Each row is a point on a tangle of strands that fork, close into loops and nearly touch. The rows are in no order.
Points whose rows are less than 79.7 apart are linked; no others are. Some points are linked to none.
Tuto: | -15 | -11 | -19 |  -8 | -10 |  26 | -13 | -33 | -23 | -18 |  -4 | -10 |   0 | -16 |   1 | -31 | -13 | -23 |  52 |  13 |   3 |   0 |
bido: | -66 | -10 | -23 |   8 |  16 |  36 | -19 |  14 |  -1 | -38 | -38 |   7 | -11 |  28 |  12 |  10 |   8 |  20 | -24 | -36 |   1 |  -3 |
Gasun: |  21 | -18 |  17 |  39 |   5 |   1 | -13 |  -4 |  44 | -21 |   9 | -14 |  17 |  30 |  -6 |  30 |  -5 |  -9 | -20 | -26 |   4 | -11 |
sima: |  46 | -16 | -24 | -30 | -17 |   1 |   6 | -29 |  33 |  11 |  20 |  -4 |  -6 | -44 | -24 | -15 |  -5 |   2 |  -5 |  -4 |  26 |  39 |
mapu: |  38 |   8 |   3 |  10 |  21 | -25 |  13 |   2 | -20 | -20 | -31 | -33 |  11 |  24 |  11 |  35 |   7 |   4 | -16 |  11 | -11 | -17 |
Guga: |  13 | -10 |   3 |  17 |  15 | -18 |  18 |  17 | -12 | -25 | -40 |  -9 |  -6 |   3 |   2 |  49 |  24 |  25 | -12 |  16 | -11 |  10 |
Lova: |  30 |  -3 | -17 | -17 |  15 | -32 |  14 |   8 |  -1 |  -4 | -26 | -29 |   7 |  31 | -19 |   3 |  -7 |   0 | -18 |  22 | -14 | -16 |
telo: | -27 |  21 | -12 |   6 | -10 |  39 |  -2 |  -6 |  -1 |  20 |   6 |  30 |  -8 |  11 |  -7 |  20 |  33 |  36 |  17 | -20 |  21 |  16 |
sile: |  -2 | -16 |  13 |  -3 |   3 |  -1 | -13 |   8 | -51 | -27 |  -5 |  25 |   3 | -30 |  23 |  11 |  13 |  -5 |  22 |  -6 | -17 |  13 |
rekig: |  -7 | -42 | -13 | -18 | -35 |  29 |  -6 |  -9 |  29 |  -1 | -29 |  18 |   1 | -11 |  23 |  12 | -12 |  16 | -14 | -31 |  19 |  38 |
Resa: |   7 |  21 |  31 | -15 |  34 |   6 | -10 |   1 | -52 |  -8 | -10 | -32 |   2 |  25 | -31 | -10 | -14 | -27 | -16 |  19 | -33 | -30 |
Fifat: |   5 | -27 |  -9 |  19 |  20 |   4 |  13 |  19 |  65 | -23 |   7 |  11 | -21 |  15 |   6 |  19 | -11 |   3 | -26 | -39 |  -5 |  39 |
Keron: |  13 | -40 |  25 |   4 |   6 |  -9 |  -1 |   0 |  38 |   5 |  -2 | -12 | -12 | -16 |  29 |  15 |  -5 |   6 | -38 |  13 |   1 |  24 |
lofev: | -23 | -26 | -23 |   2 | -14 |   3 |  -4 |  27 |  -8 |  20 | -27 |   4 |   5 |  25 |  47 |   4 |  15 |  -1 |   4 | -34 |  -9 |  20 |
Ganug: |  11 | -12 | -18 | -11 |   1 |  20 | -24 | -35 |   1 | -22 |  -6 | -36 |   0 |  13 | -15 |  -9 | -16 | -22 |  24 |  17 |  10 | -21 |
tup: |  54 |   0 |  38 | -37 | -16 |  23 | -45 | -13 | -16 |   3 |  15 | -11 | -14 | -11 |  -1 |  14 |  -2 | -21 |  -6 |  -8 |   5 |  -7 |
tenot: | -15 |  14 | -18 |  50 | -12 | -11 |  13 | -10 |  16 |  -6 | -19 | -25 |  18 |  20 | -23 | -17 |   3 |   2 |  15 |   3 |  -9 | -10 |
vug: |  40 |  39 |   9 | -24 | -18 |  -5 |  18 |   2 | -24 |  38 |  24 |  -2 |  20 |   0 | -16 | -43 | -23 | -17 |   3 | -15 |  -1 |   1 |
retiz: | -31 |  37 | -26 |   4 | -20 |  19 |  -4 | -50 | -11 |  35 |  13 |  -3 |  26 |  12 |  12 | -13 |  -1 |   1 |  32 |  -9 |  13 | -35 |
pon: |  36 |  41 |   5 |  10 |  -6 |  -7 |   0 | -31 |   8 | -10 |  17 | -24 |  17 |   2 |  16 | -11 | -26 |  13 |   7 |   6 |  23 | -38 |
bupe: |  57 |  15 |   7 | -31 |  11 |  -2 | -26 | -11 | -28 | -21 |  10 | -11 | -17 | -23 |   8 |  16 |  10 |  -3 |  11 |   9 |   1 |  -6 |
fato: | -63 |  36 | -32 |  10 |   2 |  21 |  11 | -23 |   4 |  34 |  -2 |  -3 | -18 |  33 | -17 |  -8 |   5 |   5 |  19 |  29 |  -5 | -34 |
Kines: |  22 |  59 |   3 | -16 | -16 |  -8 |  42 | -10 | -34 |  42 |  10 |   3 |  12 |  -4 |  -9 | -24 | -14 |  16 |   2 |  25 |   3 | -13 |
Voruv: | -49 |  28 | -22 |  22 | -24 |  -9 |  -3 | -35 | -33 |   1 | -13 |  -7 |  -2 | -25 |  -5 | -21 |  10 |  -7 |  37 |  32 | -25 | -21 |
neno: |  40 |   9 |   8 |  -6 |  -1 |  -9 |  27 |  12 |   5 |  49 |  34 |   4 |   7 |  22 |  -9 | -10 |  -5 | -10 |   4 | -18 |   7 |  16 |
logun: | -65 |  21 | -23 | -13 |   9 |  14 |  -9 | -11 | -14 |  19 |  -6 |  16 |  -5 |  11 |   6 |   1 |  14 |  16 |  13 |  16 |  -2 | -35 |
Ponim: |  33 | -36 |  43 | -26 | -11 |  11 | -36 |  13 |  -7 |  21 |  26 |   5 | -20 |   4 |   0 |  25 |   9 | -43 | -12 |  -8 |  -5 |  -3 |
bemiz: | -30 |  16 |   6 |   4 |  31 |  12 |  32 |   1 | -30 | -12 |  -8 |  10 |   0 |   8 | -16 |  -6 | -17 |   6 |  15 |  26 | -17 |  -1 |
memu: |  31 |  -2 |  32 |  20 | -14 |  23 |  12 | -26 |  15 | -12 |  -5 | -15 |   8 |  -9 |  -1 |  10 | -23 |  18 |   2 |  11 |  24 |  19 |
Saza: |   4 | -22 |  51 |  -1 |  23 |  17 |  -1 |   5 |  18 | -26 |  16 |   6 | -14 | -29 |  -2 |  -4 | -34 |   7 | -24 |  34 |  21 |  10 |
Pur: |  55 | -10 |   0 | -44 | -11 | -31 | -44 |  -3 |  12 |   6 |   2 | -24 |  -6 | -19 | -22 |  -3 |  16 |  -7 | -27 |  -5 |  -8 |  -6 |
Tato: |  -2 |   5 |   9 |  -7 | -14 |  17 |  19 |   8 | -35 |  33 |  -2 |  28 |  -4 | -10 |   3 |  21 |  34 |  28 |  21 |   0 |   7 |  30 |
timu: |  57 |  15 |  -6 | -18 | -15 | -11 |  18 |   1 | -20 |  35 |   1 | -27 | -20 | -20 |   8 | -18 |   5 |  -3 |  17 |  32 |   8 |  17 |
ras: |  -9 |  35 | -36 | -13 | -33 | -13 |  34 | -17 |  -2 |  -4 | -24 |  -7 |  12 |  -5 |  -9 | -30 | -35 |  12 |   4 |  36 |   0 | -24 |
fupa: |  -6 |  -6 | -18 |  21 |   8 |   9 |  10 |  24 |  34 |  -4 |   3 |  15 | -11 |  31 |  -3 |   7 |   8 |  13 |   4 | -35 |  -2 |  30 |
sogub: | -13 |   9 |  -2 |  14 | -37 | -27 |  13 |  16 |  41 |  35 |   7 |   3 |   6 | -25 | -18 | -34 |   6 |  21 | -22 |  13 |  21 |   8 |
Geg: |  -7 |  43 |  -7 |  15 |  -2 |   5 |  -1 | -35 | -13 |  -5 |  21 |  -9 |  12 |   5 |  12 | -22 | -20 |  -9 |  31 |   8 |   2 | -44 |
telu: | -43 |  40 |   0 |  12 |   5 | -18 |  10 | -26 | -47 |   6 |  -2 |   3 |  -7 | -21 | -22 | -28 | -14 | -20 |  24 |  24 | -51 | -27 |
dop: |   3 | -41 |  24 |  16 |   5 |  -7 |  -8 |  13 |  12 | -49 | -14 |  18 |   6 | -10 |  11 |  46 |   0 | -14 | -38 | -31 |  -9 |   3 |
zon: | -37 |  -4 | -32 |   0 | -26 |  -3 |   2 |  17 | -10 |  48 | -12 |   7 |   2 |   9 |  33 | -27 |  23 |   1 |  20 | -13 |   0 |  16 |
kesor: |  23 |  21 |  27 | -18 |  26 |  -2 | -30 |  16 | -21 |  -7 |   6 | -37 | -23 | -11 |  18 | -26 | -13 | -19 | -16 |  39 |   4 | -31 |
Fazu: |  13 |  11 |   0 |  13 |  31 | -20 |   1 |  17 |  -9 | -32 |  28 |  -9 |  -2 |  -6 |  13 | -28 | -22 | -34 |  12 |  -5 |  -3 | -16 |
bef: |  44 | -13 |  20 |   1 | -13 | -19 |   1 |  10 |  -3 |  16 |  10 |   4 |  -2 | -11 |   4 |  28 |  24 |   4 |  -1 | -12 |  -4 |  22 |
zim: |  14 | -12 |  14 | -40 |  12 |  -9 | -27 |  16 | -39 | -20 | -21 | -27 |  -4 | -22 |  19 | -23 | -15 | -26 | -21 |  29 |  -4 | -18 |
vabe: | -25 |   9 |  -7 |  11 |   1 | -18 |  -7 |  17 |  17 | -10 |  10 |  30 |   5 | -18 |  29 |   0 |  13 |  34 |   2 | -20 |  12 |   1 |
kire: |  -9 |  21 | -44 |   9 | -33 | -21 |  14 |   5 |  19 |  45 |   7 |   0 |  11 |   9 |  13 | -26 |  15 |   6 |  13 | -12 |  12 |  -7 |
Lilov: |  20 |  -3 |  -7 |  13 | -13 | -18 |  12 |  -8 |  64 |  15 |   1 |  -6 |   6 |   0 |  12 |  13 |   8 |  29 | -25 | -27 |  11 |  24 |
nem: |  15 |  -3 |  33 |   9 |  21 |  -7 |  17 |   7 |  32 |  -8 |  29 |   4 | -24 | -35 |  -3 | -13 | -12 |  21 |  -9 |  36 |  17 |  17 |
foru: |  -7 | -20 | -37 | -15 | -26 |  18 |  -4 | -10 |  40 |  15 |  -5 |  10 |  -8 | -16 |   9 |  -1 |  10 |  18 |   7 | -24 |  34 |  31 |
Zeza: | -21 |  -5 |   6 |  13 |  43 |  10 |   9 |   2 | -20 | -50 |  -9 |  -5 |   1 |   7 | -17 |   1 | -11 | -16 |   0 |  22 |   2 | -13 |
mor: |  17 | -49 |  17 |  -6 |  21 | -30 |   0 |  20 |  15 | -39 | -16 |  -3 |   3 |  -9 |   4 |  27 | -11 | -30 | -61 | -20 | -16 |   6 |
baf: |  47 |  -8 | -12 | -39 |   2 | -22 |  13 | -24 |  49 |   0 |  30 |  15 |   5 | -28 |  -2 |   0 | -22 |   9 | -23 | -23 |   3 |  28 |
kono: |  27 | -10 | -16 | -16 | -29 | -14 |  -6 |  -7 |  10 |  13 |  11 |  -2 |   7 | -36 | -31 | -28 |  10 |  -3 |   9 |  -2 |  13 |  21 |
nosa: | -82 |   9 | -22 |  19 |  15 |   5 |   6 |  31 | -12 |   8 |  -1 |  22 |  -4 |  15 |  28 | -33 |   0 | -12 |   7 | -23 | -19 |  -4 |
Laku: |  33 |  28 | -14 |  23 | -15 | -31 |  15 | -17 |  35 |  11 |   9 | -24 |  16 |   1 |  31 |  -8 | -11 |  19 |  -2 |  -1 |  21 | -20 |
sava: |  24 |  -9 |  21 |  29 |  13 |  18 | -10 | -16 |   3 | -26 |   7 | -16 |   5 |  27 |  10 |  46 |   0 | -11 |   3 |  -5 |   7 | -17 |
kesa: |  11 | -11 |   5 |  -6 | -12 |   3 | -10 |  -9 | -39 | -21 |  -5 |  -2 |  -1 | -36 |   8 | -26 |  -1 | -10 |  42 |   6 |  -5 |  21 |
Romol: |  -6 | -12 |   3 |  18 |  14 |  12 |  -8 |  29 |  12 |  22 |   7 |   8 | -33 |  28 |  32 |  47 |  46 |  14 |  -2 | -12 |   7 |  10 |
Fid: | -22 |  34 | -43 |  27 | -19 |  -4 |  29 |  -5 |  15 | -15 | -22 |  -9 |  -4 |  -1 |  -4 | -18 |  -7 |  15 |  24 |  23 |  -2 |  -5 |
Foto: |  -4 | -26 |  15 |  13 |   5 | -18 | -22 |  12 |  20 |   0 |   2 | -25 |  -2 | -14 |  21 | -18 |   0 |  -7 | -22 |  25 |  13 |  -6 |
Feso: |   3 | -35 | -34 |  16 |  24 | -20 |   0 |   7 |  61 | -39 |  -9 |  -9 | -18 | -14 |  23 |  10 |   2 |   6 | -21 | -21 |  -2 |  30 |
Vate: |   6 | -31 |  31 |   6 |  -2 |  19 |  23 |  34 |  32 |  29 |  -2 |  10 | -23 |  20 | -13 |  23 |   3 |   9 | -19 |   3 |   0 |  42 |
Nubaz: |  -4 |  33 |   6 | -19 |  17 | -18 |   0 |  22 | -20 |  -4 |   9 | -21 | -16 |  -1 |   1 | -37 | -31 | -26 | -20 |  54 |  -5 | -49 |
fov: |  -7 |  38 |  -3 |  -9 | -13 | -16 |  15 |  -3 | -11 | -17 |  -9 | -11 |   3 | -14 | -19 | -36 | -43 |  -1 | -14 |  49 |  -4 | -43 |
mutom: | -69 |  33 | -10 |  37 |  11 |   9 |  -1 | -24 | -17 |  18 |  -7 |  10 |  -2 |   8 | -10 |  -5 |  23 |   8 |  33 | -22 | -32 |  -2 |
pifi: |  16 | -37 |  45 | -11 | -20 |  25 | -14 |   6 |  19 |  24 |  31 |  35 | -14 |   3 |  -4 |  44 |   3 | -20 | -16 | -22 |   6 |   8 |
geru: | -67 |   0 |   3 |  23 |  39 |   5 |   3 |  31 | -10 | -17 |  18 |  29 |  -1 |  10 |  -3 | -18 |   1 | -15 |  -3 |  -3 |  -4 | -13 |
peki: | -48 |  -4 |   7 |  32 |   4 |   5 |  -9 |  23 |  17 |   1 |  27 |  11 |  -5 |   3 | -26 | -34 |   4 | -12 |  16 |  17 |   6 |  -5 |
sut: |  -4 |   0 |  18 |  39 |   4 |   0 | -13 |   5 |  -3 |  -2 |  42 |   0 |  -6 |  -5 | -17 | -22 |  14 | -18 |  36 |  14 |   4 |  -1 |
dukul: |  68 | -15 |  19 | -22 | -13 | -24 | -30 |  -7 |  21 | -15 |  20 |   1 |  -5 | -19 | -24 |  25 |   2 | -16 | -27 | -37 | -20 |   8 |
relif: | -19 | -29 | -14 | -31 | -13 |  26 |  -8 |  -5 |  24 | -15 | -16 |  25 |  18 |  14 |  -4 |  16 | -23 |   7 | -15 | -27 |  13 |   4 |
numim: | -17 |   6 |  16 |  10 |  35 |   5 |   8 |  32 |  -9 |   9 |  15 |  21 | -15 |  19 |  26 |  35 |  22 |  18 |   1 |   8 |   8 |  -5 |
lin: |  27 | -29 | -16 |   2 |  14 |  -5 | -26 | -15 |  14 | -46 | -15 | -40 |   4 |   6 |   2 |   1 | -15 | -27 |  -3 |   5 |   4 | -12 |
soze: | -15 |  -2 |   7 | -24 |  24 |  -8 | -31 |  -1 | -48 | -26 | -23 | -30 |   6 |  -4 | -23 | -16 |   2 | -33 | -14 |  28 | -19 | -38 |
bozu: |  49 |  16 | -10 | -44 |  29 | -26 |  -6 |   4 | -21 | -31 |  13 |  15 |  -5 |  -8 |   0 |  21 |  -4 |  13 |  -2 |  -2 | -11 | -15 |
tugum: |  54 | -21 |  -7 | -42 |   3 | -27 | -10 |   7 |  -2 |   6 | -21 | -29 |  -6 |  14 |   6 |  13 |  -5 | -18 | -22 |   0 | -10 |  -4 |
runok: |   7 |  19 |  32 |  23 | -17 |   1 |  38 |  -3 |  12 |  11 | -11 |  -1 |  14 | -18 |   3 | -17 | -26 |  33 |  -1 |  26 |  24 |  17 |
vin: |  26 |  16 |   6 | -16 |  -3 | -16 |   9 |   3 | -40 |  23 |  10 |  22 |   9 |   3 |  -3 |  24 |  28 |  10 |  13 | -10 | -14 |   7 |
poz: |  12 |   2 |   1 |  37 | -16 | -11 | -14 | -20 |  17 | -14 |   1 | -21 |  33 |  22 | -28 |   1 |   4 |   0 |   7 | -21 |   0 | -16 |
lib: |  22 | -32 |  -2 |  -4 | -30 |  30 |  -2 | -10 |  16 |  30 |  -5 |   5 | -21 |   0 |  50 |  46 |  18 |   1 |   5 | -12 |  21 |  29 |
bavo: |  -3 |  22 | -10 |   0 |  29 |  -3 | -13 | -17 | -18 | -15 |  28 |  -3 |  16 |  23 |  13 |  -8 | -14 | -24 |  19 | -15 | -10 | -43 |
boko: | -44 | -12 |  16 |   9 |  39 |  16 |  18 |  45 |  -7 |   0 |  -5 |   8 |  -6 |  28 |  18 |   6 |  -2 |  -2 | -21 |  15 |   6 |  -2 |
Zuz: | -20 |  -3 | -46 |  -6 | -35 |  25 |  16 |   7 |  31 |  31 |  -8 |   8 | -12 | -20 |   1 | -39 |   7 |  11 |  13 | -11 |  33 |  38 |
divu: | -36 | -41 | -18 | -10 |   7 |  24 |  -8 |  23 |  24 | -41 | -40 |  16 |  -6 |  13 |  12 |  23 | -12 |   4 | -34 | -28 |   5 |  13 |
molum: | -21 |  38 |  26 |   6 |  34 |  -4 |   0 |  -9 | -46 |  -5 |  18 |  -4 |  -3 |  -1 | -37 | -27 | -16 | -29 |  12 |  23 | -42 | -35 |
bokad: | -19 |  12 | -19 | -19 | -18 |  21 |  28 |   8 |  10 |  37 |  19 |  30 |  -6 | -27 | -23 | -18 |  11 |  20 |   6 |   5 |  32 |  26 |
Sosug: |  35 |  14 |   5 | -46 |  -1 |  10 | -15 | -26 |  -1 |  18 |  11 |  -3 |   7 |  10 | -19 |  23 |  -5 |  18 | -19 |  15 |  28 | -26 |
Logi: |   7 | -32 |  -1 |  21 | -10 |  21 |  -3 |  12 |  21 |   6 | -22 | -11 | -30 |  10 |  34 |  46 |  25 |  12 |   6 |  -3 |   7 |  29 |
defeb: |   0 | -21 | -25 |  15 |  18 |  -7 |   0 |   4 |  10 | -48 | -15 |  -4 |  -8 | -19 |  34 |  12 |   5 |   6 |  13 |  -1 |   7 |  17 |
taza: |  -1 | -33 |  33 |  -1 |  -9 |  32 |   4 |  21 |  48 |  31 |  14 |  31 | -32 |  15 |   7 |  46 |   9 |  -3 | -31 | -19 |   5 |  30 |
nis: |  18 |  45 |  -4 |   0 | -11 |   8 |   8 | -39 | -46 |  16 |  -2 | -18 |  -2 |  -8 | -38 | -12 |  15 |  -2 |  41 |  26 | -14 | -10 |
tosum: |   5 |  -6 |  17 |  10 |  -4 |  24 |   1 | -16 | -10 |  -7 | -12 |  -6 |   9 |  14 |  11 |  27 |  -3 |  12 |  15 |  10 |   9 |   0 |
Fot: | -11 | -13 |  31 |   9 |  -9 |   9 |  31 |  25 |  11 |  12 | -26 |   8 |   2 |  -4 |  -9 |  -2 | -12 |  32 | -17 |  21 |   9 |  33 |
Bak: |  17 |  -7 | -17 | -41 |  22 |  -7 |   0 |  -2 |  39 |  -5 |  40 |  22 |  -7 |  -3 |  -1 |  -7 | -29 |   4 |  -3 |  -6 |  16 |  -2 |
rulu: |  -1 |   2 | -16 |  23 | -37 | -37 |   1 |   7 |  15 |  17 |   6 |  -5 |  14 | -23 |   5 | -33 |  19 |   8 |  10 |  -2 |   9 |   5 |
Lival: |  13 |   2 |  29 |  38 |   4 |  -5 | -18 |   0 | -25 |   3 |  22 | -20 |  13 |  13 | -13 | -20 |  11 | -37 |  29 | -10 | -21 |  -1 |
Vazi: |  25 | -12 |  23 |   9 |  15 | -43 |  -5 |  32 |   0 |   7 |  17 |  -6 |   0 |  -8 |  16 |  -1 |  15 |  -6 | -18 |   0 |  -8 |   1 |
Pab: |  10 | -54 |   5 | -14 |  -1 |  10 |  10 |  12 |   5 | -27 | -42 |  -8 |  -9 | -10 |  -5 |  13 | -16 |  -8 | -14 |  10 |  -7 |  35 |
mika: | -64 |  -9 | -24 | -12 |  10 |  32 | -25 |  -2 |  -4 | -14 | -10 |  19 |  -3 |  18 |  16 |  10 |  16 |  18 |   9 | -13 |   6 | -13 |
Tiba: | -12 |  16 |  -9 | -14 | -17 |  19 | -29 | -55 | -34 |  33 |  -4 | -12 |  24 |  13 |   0 |   9 |  21 |   3 |  24 |   3 |   6 | -33 |
parud: |  18 |  13 |   8 |  20 |  -9 |  22 |  11 | -38 | -33 |  -3 |  -5 |  -9 |   6 |   0 | -45 |   4 |  13 |  -5 |  44 |   3 | -15 |  20 |
nofe: |  43 | -39 |  31 |   1 | -22 | -10 |   1 | -13 |  31 |   9 |   1 |  -4 | -10 | -38 |  10 |  20 |   8 |   2 | -29 |  -7 |  -8 |  42 |
Zupa: | -43 |  27 |   1 |  43 |  -6 |  28 |  -3 | -13 | -14 |  11 |   7 |  22 |   4 |   1 |   7 |   2 |  29 |  25 |  42 | -27 |  -3 |  15 |
litak: | -23 |   7 |   2 |  24 |  10 |  14 |  24 |   5 | -21 |  -8 | -27 |   8 |  10 |  17 |  22 |   8 |  -8 |  13 |  17 | -10 | -14 |  11 |
lus: | -15 | -18 | -10 | -45 |  12 |   9 | -19 |  -4 |  20 | -15 |  20 |  20 |  13 |  11 |  -6 |  -8 | -27 |   1 | -16 |  -2 |  21 | -25 |
geb: | -54 |  40 |  -6 |  13 | -17 |   9 |  48 |  20 |  -4 |  36 |  -3 |  18 | -13 |   8 | -11 | -32 | -17 |  10 |   3 |  40 | -11 |  -3 |
lene: |   7 | -51 |  17 | -17 |  -4 |  -9 | -23 |  19 |   1 |  -8 | -16 |  -9 |  18 |  13 | -12 |   3 | -14 | -38 | -37 | -14 | -14 |  -3 |
miti: | -63 |  -9 | -31 |  -4 |  22 |   2 |   1 |  26 | -27 |  13 | -26 |   9 |   5 |  31 |  39 |  -7 |  11 | -11 |  -2 | -30 | -25 |  -2 |
tofi: | -54 |  33 | -16 |  12 | -16 | -15 |  -7 |   4 |  17 |  -5 |  -4 |  28 |  16 |  -7 | -24 |  -6 |  17 |  45 | -14 |  10 |   8 | -32 |
begat: | -17 | -38 |  -5 |  -5 |  21 |  -2 | -14 |  16 |   0 | -22 |  -5 |  -6 |  22 |  25 |   9 |  -5 | -18 | -46 | -18 | -22 |  -4 | -11 |
Tolo: |  12 |  48 |  -1 | -21 |  -6 |   5 | -23 | -51 | -50 |  21 |  -1 | -24 |  11 |  -3 | -14 |  -4 |  13 |  -3 |  26 |  12 | -15 | -38 |
manup: |  49 |  15 |   3 |  13 | -28 | -21 |  14 | -20 |  26 |  32 |  12 | -16 |  22 | -19 |  13 |  -2 |   2 |  20 | -16 | -19 |  24 |  13 |
Luta: |  -7 |  15 |   7 | -13 |  -8 | -18 | -20 |  -2 | -40 |  35 |  22 |  11 |   9 |  -8 | -18 | -16 |  30 |  -4 |  21 |  11 | -12 | -12 |
Bubo: |  32 |   5 | -16 | -14 |  36 | -15 | -24 |   1 |  -6 | -53 |  10 | -30 |  -6 | -11 |   3 | -19 | -21 | -37 |  -6 |   2 |   3 | -24 |
peli: |   9 |   9 |  -1 |  13 |  -1 |   4 |  25 |   9 |  10 |  30 |   7 |   8 |  14 |  45 | -21 |  14 |   8 |   4 |  11 | -20 |  -2 |  13 |
Makas: |  46 | -11 | -10 | -30 |   7 | -16 | -19 | -10 |   3 | -47 |   8 |  18 |  11 |  -7 | -15 |  20 |  -9 | -10 |  -6 | -35 | -12 |  -4 |
bonir: | -10 | -24 |  -7 | -12 |   9 | -30 |   5 |  39 |  -5 |  -3 |  -9 |  14 |   7 |  -3 |  -4 |  -2 |  12 |   3 | -15 |  -5 | -14 |   9 |
sof: | -15 |  43 |   0 |   2 |   2 |  -1 |  45 |   3 | -17 |  28 |   6 |  18 |   7 |  15 | -13 | -15 | -16 |  15 |  12 |  19 |  -6 |  -7 |
kis: |  43 |   5 |  21 |  -4 | -21 |  23 |  -3 | -28 | -39 | -16 |  -4 |  -1 |  14 |  -5 | -29 |  21 |  -2 | -10 |  26 | -20 | -14 |  21 |
lakag: | -83 |  51 | -34 |  35 |   3 |  28 |  13 | -17 |   2 |  30 |  -4 |  10 | -35 |  22 | -19 | -16 |  14 |  13 |  25 | -10 | -28 |  -7 |
reb: |  -6 | -30 |  -8 | -22 | -16 | -25 |  -3 |  30 |  14 |  16 | -21 |  28 |   3 | -14 |  15 |  14 |  22 |  28 | -23 | -22 |  -5 |  32 |
gad: |  -2 | -23 |  41 |  -4 |  22 |  26 |  -5 |   7 |  -9 | -34 |   8 |   2 |  -1 |   2 | -17 |   0 | -35 | -16 |  -9 |  18 |   7 |   1 |
pemab: | -23 |  17 |  -3 |  -1 | -14 | -19 |  14 |   8 |  28 |   3 | -11 |   8 |  13 |  -8 | -37 | -15 |  -3 |  35 | -22 |  27 |  14 | -18 |
fab: |  -3 | -29 |  19 |  14 |  12 |  -9 | -12 |  17 | -35 | -46 | -20 |  17 |   4 | -19 |  26 |  43 |  19 | -15 |  -7 | -15 |  -8 |   9 |

A fork is a point with three links, a tip a point with one. Leave the first point through the second and follow the links. Name the first fork or tip that comes.
begat; lene => Geg
tugum; Pur => tosum
Fot; Vate => Guga
Fazu; Bubo => begat
defeb; Feso => sof
telo; Zupa => relif

How many points has the smallest loop of links through each point below? Write none if it is on no loop.
Fot => none
zon => none
Vazi => 5

Name the points in between on the shortest way along the links from the first point to the second, in order.
nem; tup => Saza > gad > Zeza > bemiz > litak > tosum > memu > runok > Fot > Vate > taza > pifi > Ponim
geru; nofe => nosa > miti > lofev > zon > kire > rulu > kono > sima > baf > Bak > lus > relif > divu > bido > mika > logun > fato > lakag > mutom > Zupa > telo > Tato > vin > bef
kis; mor => parud > nis > Tolo > Tiba > retiz > Geg > bavo > Fazu > Bubo > lin > Ganug > Tuto > kesa > sile > fab > dop
Nubaz; Fot => fov > ras > Fid > tenot > poz > Gasun > sava > tosum > memu > runok
Saza; Fifat => gad > Zeza > bemiz > sof > Kines > vug > neno > peli > fupa
